Each scene shows the same named points in several views. A view is turned or mirrored, and shifted as a whole, has a little noise and may leave points out.
(in the rows, 128 means zero)

Scene 1
View 1
Vid: [ 91 108 129  85 104 128 156  66 143 136 114 116 159 116  91 123 156 149
 115 108 120  94 124 103 122  73  69 100 170 108 117 132  85  82 126 132
  86 117 140  95 101 100 120 121 138 107  84 146  87 128  98 162 176 109
 124 174 145 126 143 106 130 101 186 149 126 135 147]
mam: [146  87 169 150 125 189 139 133  84 167 147  91 152 125 184 129 101 137
 165 114 122 131 154  91  95 159 145 115  92 109 129 117 142 146 154  59
 122 128 144 113 136  89 128  84 121  91 163 108 105 120 150 167 105 148
 154 161 164  99 163 164 141 125 122  86 137  96 108]
sem: [115  89 176 134 133 174 147 106  93 141 136 102 161 100 179 121 111 145
 146  98 120 141 123  86 113 140 117 104 130  90 118 134 128 126 135  88
 104 109 143  87 134 102 119  93 124  98 172 117 103 102 132 171 104 155
 169 161 160  87 158 163 138  97 128  97 140 109 117]
Sugu: [129 143 107  89 110 135 158  79 139 124  86 142 132 164  55 140 115 126
  80 165 114 102 133 152 103 108  49  94 183 109 142 108  71  99 145 134
  91 114 105 108  60 101 122 120 143 181  58 204  74 129 127 117 145  82
  81 130 188 142 132  98 100 144 180 150 102 119 114]
dupo: [136 114 158 128 120 169 143  95 122 124 103 103 145 128  94 134 114 160
 107 140 133 110 117 124 122  91  74  98 143 111 135 124  79  91 131  98
  69 109 137 110  99 105 130 105 143 150 105 147  49 124 154 135 159 108
 127 153 172 108 157 106 130 118 176 135 121 125 130]
dalir: [149 105 142 129 110 170 152 125  91 178 148 109 157 137 166 122 117 118
 168 117 112 121 171 106  81 165 154 109 101 112 131 106 140 142 170  75
 139 139 125 110 127  74 120 101 118  95 138 115 125 124 132 160 116 132
 133 153 174 121 150 157 130 142 137  98 142  94 112]
leb: [150 121 142 117 113 177 145 105 121 140 110  90 137 136  88 152 103 154
 114 157 125 111 133 126 107 110  81 111 121 118 133 113  99 111 144  87
  88 116 138 116  93  94 133 108 128 152 105 160  64 129 156 134 149 101
 103 147 191 115 149 115 126 142 169 134 111 112 112]
sodul: [154 133 129 121 123 155 158 115  97 157 114 132 140 162 127 141  94 112
 125 154 112 110 151 142  81 165 123 102 137 115 151  97 110 133 173  94
 130 127 100 110  99  93 122  92 129 155 100 165 121 112 139 133 110 108
 116 121 187 132 145 147 107 148 140 102 125  97  95]
mon: [100 107 149 104 132 147 157  85 125 113 100 123 155 115 114 129 131 142
  94 121 118 126 104 108 126 106  50  88 183  91 122 129  85  94 131 119
  81 105 127  83  91 114 124 105 148 143 119 163  84 106 114 152 126 126
 136 148 166 110 150 127 114  99 155 128 120 129 127]
tiper: [174 118 150 140 133 183 141 131  89 160 124 108 137 155 141 136  90 140
 142 158 136 120 158 134  88 154 136 109 106 125 157  98 121 124 171  74
 113 120 116 125 113  84 119  85 124 139 116 140  90 121 163 138 123 110
 124 136 185 118 154 138 126 146 145  89 132 104 110]
kan: [135  93 166 130 119 179 139  90 117 143 127  78 147 112 121 140 117 168
 128 124 133 117 129  94 119 105  94 115 121 111 117 128 110 114 131  81
  79 112 158 104 122  93 129 107 134 111 136 123  60 127 155 158 151 122
 142 169 171  96 154 122 147 118 163 124 125 116 119]
Nagi: [112  91 160 125 124 167 148  96 122 133 132  99 157  95 135 130 133 155
 133 106 125 117 119  89 125 101  86 107 138 103 116 138 105 106 125  93
  86 105 151  92 122  97 129 101 138  98 138 124  79 119 131 170 148 135
 155 176 157  97 158 127 142  98 155 125 132 118 133]
Tib: [140 105 160 134 134 181 152 109 107 130 117 100 143 129 118 139 112 159
 124 139 135 116 128 119 123 104  86 108 132 109 131 121  97 100 136  79
  78 110 134 116 103  95 133  97 140 140 120 141  57 114 154 148 139 115
 139 154 173 104 165 126 135 125 150 113 128 113 122]
nulun: [149 113 151 128 117 178 138  97 120 124 105  88 138 131  79 154 103 160
 105 159 130 120 115 121 119 101  63 108 137 106 137 123  78  97 130  90
  68 109 141 122  91 104 139 108 136 163 114 162  40 131 170 124 150 104
 117 149 189 107 153 115 124 135 165 137 104 115 111]
View 2
sodul: [137 143 136  96 155 119 123 200 161 145 165 142 105 127 135  99 144 114
 118 132 115 111 175  99  90 137 110  91  92 130 147 130  95  94 137 127
 122  62 131 154 123 101 127  98 126 123 155 102 125 132 129 124 146 124
 136 158 135 144 140 119 100 104  96 113 119  88 119]
Nagi: [ 97  87 151 102  90 118  94 123 132  99 152 113 134 115 111 104 163 134
 152 141  90 124 135 151 137 142  93 132 123 100 105 112 153 121 100 119
  92  81 103 123  98  97 125 100 144 143 114  86 146 124 142 122 101 133
 118 149 110 152 118 104 172 131 146 130  99 159 118]
kan: [107  98 157  96  91 127  71 150 147 109 155 115 133 134 103  87 159 142
 158 145 118 116 160 146 117 134 104 132 133 101 105  95 163 119 109 132
  90  82 102 120 104 107 136  99 141 160 116  83 129 135 152 124 110 113
 138 158 124 137 117 104 178 122 112 131 111 144 118]
dalir: [124  89 172 108 125 129  77 182 161 129 161 138 115 164 138  83 144 111
 147 143 124 132 208 130  85 129 100 109  98  97 121 108 134 107 126 133
 102  52 120 123  91  88 104 103 143 151 167 113 103 132 126 115 134 111
 136 167 165 123 127 124 131  98 108 148 125 122 138]
Vid: [122 104 116  79 103 110 123 102 144 116 134 121  82  97 113 115 165 122
 134 135  79 151  94 140 152 174  65 135 131 140 140 133 141 117  71  82
  89  73 133 124  91 111 117 111 161  89 112 106 155 127 153 119  88 151
  94 147  89 152 110 126 164 145 160 122  93 149  96]
sem: [ 84  56 196 145 102 117  91 139 121  81 176 126 152 134 158 101 163 124
 151 142  91 120 169 159 140 118 102 123  97  81  96 107 141 116 112 142
 102  71  88 129  88  58 120 105 148 157 156 101 146 111 116 112 125 137
 109 147 135 154 121  95 146 100 143 151  90 173 139]
Tib: [101 125 132  86 100 115 111 153 136 116 149 120 127 107 103 105 149 146
 140 136 110 109 139 133 126 136 122 119 122 128 110 114 141 117 119 126
 111  86 106 141 124 110 154  92 127 133 110  73 153 117 152 132 108 129
 136 151 106 158 129 101 147 131 116 111 112 121 113]
nulun: [116 157 110  70 104 110 121 154 146 131 140 111 108  90  91  94 160 150
 127 138 115  99 117 117 125 164 116 121 140 137 119 114 134 118 116 127
 103  95 121 150 141 132 156  88 112 128  79  65 150 122 171 135 110 124
 136 147  81 164 133 106 152 143 111  92 108 101 102]
Sugu: [144 187  77  65 141 105 179 169 154 158 136 135  67  77 109 118 149 123
 101 125  91 128  89  93 130 192  91 103 120 165 167 145  94  99 104  92
 121  88 158 167 137 136 133 100 129  73 103  97 154 129 162 142 119 133
 112 138  71 157 130 126 112 142 130  72  93  76  94]
dupo: [106 145 118  71 100 113 116 138 134 120 138 120 111  90  89 105 154 139
 126 135  97 109 115 132 126 152 110 123 131 147 118 120 141 120 110 118
 106  89 121 137 125 117 153  98 131 113  94  70 155 120 165 132  98 137
 127 144  86 167 131 101 145 144 123 105 108 119 107]
tiper: [116 136 144  73 119 123  85 191 155 133 157 144 115 142 113  87 137 121
 127 131 130  98 192 122  86 117 121  98  98 136 120 117 133 107 143 141
 119  67 119 141 115 114 145  89 125 137 144  84 121 126 147 127 132 122
 152 168 141 147 135 115 115 111  88 123 127  89 122]
mam: [105  81 191 113 104 131  63 175 146 107 170 126 140 159 129  77 154 120
 153 143 125 108 211 146  97 104 116 115 108  87 110  97 147 115 134 154
 102  70  99 117  97  82 129  96 136 174 160  88 114 129 130 114 131 103
 143 167 164 134 126  99 150  94  97 145 122 136 139]
View 3
sem: [125 167 112 105 117 151  90 122  99 126 168  99 113 121 132 121 151 129
 107 146 158 163 118 126 127 124  66 126  74 156  97 118 118  93 118 127
 136 106 149 115 104 141  80 141  86 126 156 121 116 125 152  97 186 143
 128 159 174 144 153 119 145  80  72 143 161 105 137]
tiper: [168 142 123  93 112 137 145 128 146 129 137  92 168 177 100 145 140 160
  71 142 161 179 138 131 133 130 118 134 102 127 121 135  81 119 135 101
 152 135 171 112 145 108 100 155 140 108 153 133 137 123  95  90 179 157
 126 134 161 101 157 103 162  78  93 164 124 147 158]
Vid: [156 116 178 136 166 137  83 176 121 116 118 132  87 125 109 116 129 180
 152  70 158 134  91 135 136 183 144 113 112 146 120  93 134 100 126 116
 133 131 143 136 114 152 151  79 114 136  80 142 129 155 139 131 179 137
 122 138 107 125 151 122 114 125 103 124 129 138 121]
mam: [140 161 109  98 100 160 120 106 118 122 160  90 147 142 119 139 134 139
  68 172 165 172 126 129 117 111  68 136  86 157 101 138  79  97 122 124
 156 119 164 105 116 107  65 159 100 121 165 122 106 115 139  83 195 157
 122 151 174 128 175 102 159  63  57 160 155 122 159]
Sugu: [159 143 182 132 190  90 135 205 138 133  92 139 125 167 102 127 132 207
 113  80 124 141 132 116 163 181 201 110 117 119 147 108 125 144 147  91
 119 139 175 123 146 162 163 116 156 135  90 133 169 166  47 125 156 125
 126 132 117  78 149 151 129 126 154 129  80 147 131]
dupo: [148 132 140 107 144 124 107 156 131 119 129 133 138 135 102 147 149 146
 138  80 136 151 140 131 155 169 131 120 103 128 125 101 115 119 131 107
 150 134 146 124 124 113 161 111 134 124 102 147 139 146  84 115 186 140
 145 145 144 122 147 137 124 112 119 149 116 136 129]
kan: [136 131 126 113 128 152  91 142 125 114 140 119 135 122 103 150 143 124
 125  98 154 150 125 121 134 150  96 120 103 146 108 120 104 101 115 123
 164 125 149 116 111 112 125 124 112 128 110 145 124 140 110 106 198 142
 141 149 144 139 165 120 128 104  88 158 139 126 138]
Nagi: [145 135 138 118 127 163  83 141 108 113 154 109 110 118 114 113 139 147
 124 117 170 146 100 130 126 148  90 122  87 164 100 114 108  86 119 124
 147 116 150 125 104 128 107 114  95 131 115 135 112 133 160 115 196 147
 127 147 142 141 156 104 130  96  77 135 153 127 137]
mon: [140 162 158 120 168 129  82 179 104 135 136 130 101 134 123 111 155 166
 134 101 132 151 120 126 150 164 136 115  83 148 121 102 143 114 127 102
 122 122 139 129 115 160 139 117 113 137 124 123 141 152 112 121 174 121
 137 151 144 128 137 147 124 119 124 129 130 115 125]
leb: [147 136 139 113 149 123 126 158 134 109 120 122 156 154  91 151 134 159
 108  93 142 150 139 121 141 161 138 122 111 129 124 121  91 121 128 104
 150 127 169 110 139 118 139 119 137 125  99 139 150 147  66 116 184 145
 136 138 138 110 157 129 137 106 112 157 107 149 143]
dalir: [160 145 132 107 102 156 135 130 129 124 139  85 134 169 116 121 123 179
  64 168 173 170 114 127 113 115  99 142  97 159 105 133  73 101 128 115
 145 114 178 104 127 131  62 151 104 116 152 120 122 120 152  93 182 164
 103 138 151 111 174  87 164  59  62 146 140 135 163]
sodul: [163 163 154 105 135 115 152 151 135 147 116  98 145 184 114 125 130 193
  54 150 138 173 130 126 140 129 145 129  93 133 126 124  97 123 139 101
 126 126 184 107 142 149 101 162 134 121 149 111 151 131  97  98 161 151
 110 136 151  83 158 121 165  74 108 139 111 146 156]
nulun: [128 142 135 115 149 116 111 158 125 113 123 142 164 133  91 161 147 140
 125  71 132 155 145 112 155 167 131 116  98 134 134 119 104 125 126 105
 150 129 160 112 134 116 161 126 136 134 100 139 145 150  47 116 188 130
 149 154 150 121 158 146 128 116 121 156 106 135 132]
View 4
mam: [ 92  96 135 115 156 180 116 127 133 187  75 152 174 124 132 112 145  84
 111  84 158 134 114 109 125  85 142 153  55  99 108 165 139 148 137 126
  87 125 107  94 127 163 133 149 177 123 137 124 112 123  80 154 120 142
  76 163 157 116 163 179 105 137  55 144  90 179 129]
Nagi: [123 145 127 137 157 104  95 128 138 155 149 140 122 120 131 114 145  98
 107  98 116 117 145  98 115 100 122 131 104 120 110 153 147 162 106  87
 113 110 113 103 134 130 126 136 145 167 143 122 125 120  89 141 131 149
 105 131 155 137 143 139 137 137  70 150 128 179 135]
leb: [175 117  99 134 143 102 141 128 103 139 155 121 163 156 110 114 125  85
 112 117 105 155 145 109 130 114 118 127 111 109 108 172 108 132 110 138
 128 132 141 133 138 128 133 153 101 158 177 143 139  92  91 140 112 136
 114 148 131 124 138 143 139 179  72 137 121 131 135]
kan: [140 133 127 137 157 109 104 118 110 156 149 137 137 129 120 122 139  86
 102  96 114 143 136 115 120  95 129 139  94 117 100 159 137 146 116  98
 108 125 121 108 132 131 123 141 123 167 152 135 134 110  86 146 123 140
  97 132 149 130 146 142 134 149  56 148 125 167 146]
sem: [ 80 123 143 120 143 150  98 130 137 180 103 139 137 111 144 116 155 105
 106  88 150 111 135  90 121 102 137 137  77  96 109 150 147 151 131  93
  93 106 114  86 124 147 136 139 183 140 132 118 114 134  89 151 137 142
 114 142 173 127 145 167 127 122  74 141 110 185 128]
Sugu: [199 126  65 141  98  66 159 133 112 114 164  99 156 167 106 102 141  92
 128 149  89 131 165  80 117 156  94  93 155 122 132 169  85 124  96 160
 169 114 163 160 153 109 145 136  86 139 196 150 154  91 130 113 124 132
 155 159 124 132 107 125 158 194 110 125 132  89 125]
dalir: [119  88 110 108 145 160 136 136 147 167  64 150 194 124 109  92 139  67
 118 105 157 127 121  98 108 100 140 153  70 115 131 170 138 159 139 145
 107 136 104 109 135 165 138 147 165 103 142 126 107 132  93 157 121 141
  83 178 137 112 152 167 114 153  76 132  87 157 117]
mon: [126 145  99 145 119  84 122 134 128 137 156 106 113 132 134 122 155 117
 119 124 110 104 158  83 117 140 108  99 130 112 115 147 120 143 104 102
 136 101 145 114 138 115 141 127 137 151 166 127 135 123 124 125 139 134
 150 139 154 144 114 134 163 145  98 137 126 139 120]
dupo: [165 131  99 148 139  88 119 131 108 145 177 115 137 147 124 129 138  94
 106 110 104 139 149 110 126 111 118 120 119  97 107 149 110 129  90 117
 127 123 135 124 138 121 126 153 104 179 180 132 148  95  97 123 117 145
 121 132 141 134 148 138 150 166  75 141 136 140 137]
sodul: [133  83  92 120 111 140 165 142 131 147  89 120 196 157 118  98 139  85
 126 121 144 137 138  93 119 132 119 126  99  91 124 168  96 133 122 180
 134 137 144 140 129 157 145 159 139 110 172 139 130 109 109 136 118 132
 116 183 134 114 131 171 124 180  97 115  95 109 109]
nulun: [171 124 100 135 137  91 125 114  84 149 184 115 144 157 113 128 135 106
 114 104  95 161 146 108 134 121 114 111 118  99 102 167 101 116 113 125
 129 119 152 125 132 115 129 157  98 176 191 141 159  82  89 134 120 136
 120 129 142 129 131 142 145 175  62 140 135 128 136]
Tib: [142 121 109 141 144 117 116 125 115 154 153 116 149 142 130 133 134  93
 108 103 112 141 146 106 132 105 119 128 107  90 101 149 113 131 105 117
 119 119 128 117 132 145 132 162 124 167 175 133 141 102  94 133 122 136
 115 134 160 128 149 146 141 158  71 142 124 143 136]
Vid: [168 156  95 154 143  60 123 144 144 115 168 128 117 122 115  99 145  80
 106 146  98 106 154  89  91 123 105 116 138 152 138 158 139 183  83  90
 142 110 108 125 151 108 128 121 112 167 156 134 130 119 116 126 123 151
 140 145 117 146 131 116 160 149 104 150 140 154 133]
tiper: [142  82 110 119 141 147 149 144 123 158 106 132 201 154 117 117 138  76
 120 101 139 151 126 116 133 106 120 147  76  84 111 168 106 125 115 166
 112 139 126 128 126 162 138 168 134 131 174 136 127  96  88 139 109 142
  92 171 143 108 163 166 118 172  77 136  95 131 121]

Which points are out of place in each view (at most two, in the order of its rows)? Write - if all are in place.
view 1 -> -
view 2 -> kan, sem
view 3 -> Nagi
view 4 -> -
